Points, in no order, along strands that fork, close into loops and pass close to each other.
Two points are linked if the straight distance between their rows is under 47.6. Some points are linked to none.
Q_448: [-19  84  25  11  -4  36  26 -20  -6]
Q_317: [  4 -83 -59 -26  16 -37  -5  25  -3]
Q_305: [ 14 -69 -28  32   1 -45  15  15   0]
Q_651: [-33  80   6 -30   3  18  17 -27   4]
Q_988: [  9  15 -35 -43  -7  22  45 -14 -11]
Q_705: [ 30 -64  -1  73 -12 -27  25  13   9]
Q_860: [ 18 -19 -44 -68  18   4  27 -18 -17]
Q_930: [ -14   31  -18 -107   22   21  -16  -32   10]
Q_120: [ 27 -41  48  12   7  -8 -57  14  -7]
Q_391: [-18  30  15 -59  17   1 -46 -11  -5]
Q_144: [ -9 -17  19  55 -11 -20 -12  16  29]
Q_104: [ 10 -79  -9  18  15 -47 -26  14  28]
Q_845: [ 18 -42 -22  61 -27  -9  55  26 -12]
Q_314: [ -4  62  13   2 -14  34  37 -25   5]
Q_992: [-16  49 -38 -59   5  11  33 -36  -6]
Q_696: [  3  -1 -47 -78  26 -11  16 -28 -10]
Q_922: [  4 -21  23  23 -11  -2 -20  16  26]
Q_890: [ 18 -88 -41 -21  19 -32 -23  13  19]
Q_866: [-17  92  42  27  -3  26   0 -15 -25]
Q_455: [ -2  -3  39 100 -11 -18   4  15  19]
Q_692: [ 30 -53  22  96 -20 -17  22  16  19]
Q_887: [ 32  17  46  20   5 -24 -72  -9 -31]
Q_493: [ 18 -47  38  29  -2  -9 -59  23  11]
Q_417: [ 15 -83 -23  -4  17 -37 -30  14  24]
Q_30: [  0 -47 -27  24  -5 -35   4  10  11]
Q_217: [-24  65 -18 -54   5   8  19 -31   3]
Q_2: [  3 -37  42  60  -7 -28 -55  29  11]
Q_158: [-21  51  33  78 -35  36  -3  17  19]
Q_28: [ 22 -92 -14  35  19 -53  -2  13   9]
Q_884: [ 22 -35  36 102 -16 -15  17  18  19]
Q_741: [-10  67  40  76 -33  54  -8  14   2]
Q_339: [ 15 -19   0 -47  31  -9  -5 -24   2]
Q_82: [ 16 -23  31   0  -2   8 -22   7  18]
Q_126: [-15 -52 -59  -8  -4 -24  32  29 -13]
Q_914: [ 26 -39  45 -12  24 -10 -46   1 -16]
Q_880: [-14  80  37  13  -3  12 -20 -12 -25]
Q_175: [-16  58  33 -11  10   6  -8 -16 -16]
Q_152: [ -2  32 -35 -47   0  15  42 -30 -14]
Q_617: [ -8  19 -29  18 -32  18  30   8  15]
Q_724: [ -4  61  20 -86   6  38 -42 -20 -21]
Q_346: [ -1 -17   3 -62  45 -21 -32 -19   1]
Q_885: [-23  55  17 -56   5  21 -42 -15 -12]
Q_418: [ -6 -71 -56 -15  12 -35  14  29 -12]
Q_324: [  1  79  50  64 -25  53  -3   3 -18]
Q_129: [-16   6  10 -66  31 -10 -41 -19   4]
Q_720: [-23  41  34  92 -29  17  -9  22  21]
Q_699: [ -4 -26 -34  35 -15 -28  25  10   4]
Q_310: [ -6 -34  36  68  -4 -32 -29  20  16]
Q_294: [  5  42  -4 -14 -10  29  39 -22   4]
Q_401: [-19  24  40 102 -15  -2  -7  28  17]
Q_765: [-15  22 -36 -89  26   0  -4 -29   4]
Q_397: [ 18 -33  32 -21  23  -4 -28  -5   1]
Q_585: [ -4  93  47  52 -13  43  -1  -5 -29]
Q_500: [  5   9  11 -33  17   1   6 -26   0]
Q_149: [ 26 -60 -17  65 -17 -19  35  24  -2]
Q_236: [-34  96  20 -11  -3  27  18 -20  -5]
Q_870: [-15 -28 -58 -38 -13  12  33  25 -14]
Q_985: [ -1 -40 -60 -56   1   9  26  23 -10]
Q_228: [  -9   40    9 -103   18   37  -28  -27   -6]
Q_319: [-11 -37 -55  10 -13 -20  37  21 -10]
Q_653: [ -4  30  25 -18  10   7   6 -22  -4]
Q_542: [ -2   1 -49 -39 -24  29  40   7 -16]
Q_134: [ 19 -43 -52 -63  13  10  20   4 -18]
Q_798: [  6  15 -21  -6 -26  27  31  -6  12]

A piece is two or more points that can be reached from each other along the links. Count, over all rows, the pieces, the separate loops (a circle has one, a figure eight two, a Y none), the forks (points with three links) and the tips (points with one).
pieces => 3
loops => 3
forks => 2
tips => 2

Name the points in between on the shortest way along the links from the first point to the second, in order.
Q_152; Q_294 => Q_992 Q_217 Q_651 Q_236 Q_448 Q_314
Q_880; Q_617 => Q_866 Q_448 Q_314 Q_294 Q_798
Q_317; Q_104 => Q_890 Q_417
Q_699; Q_417 => Q_30 Q_305 Q_28 Q_104
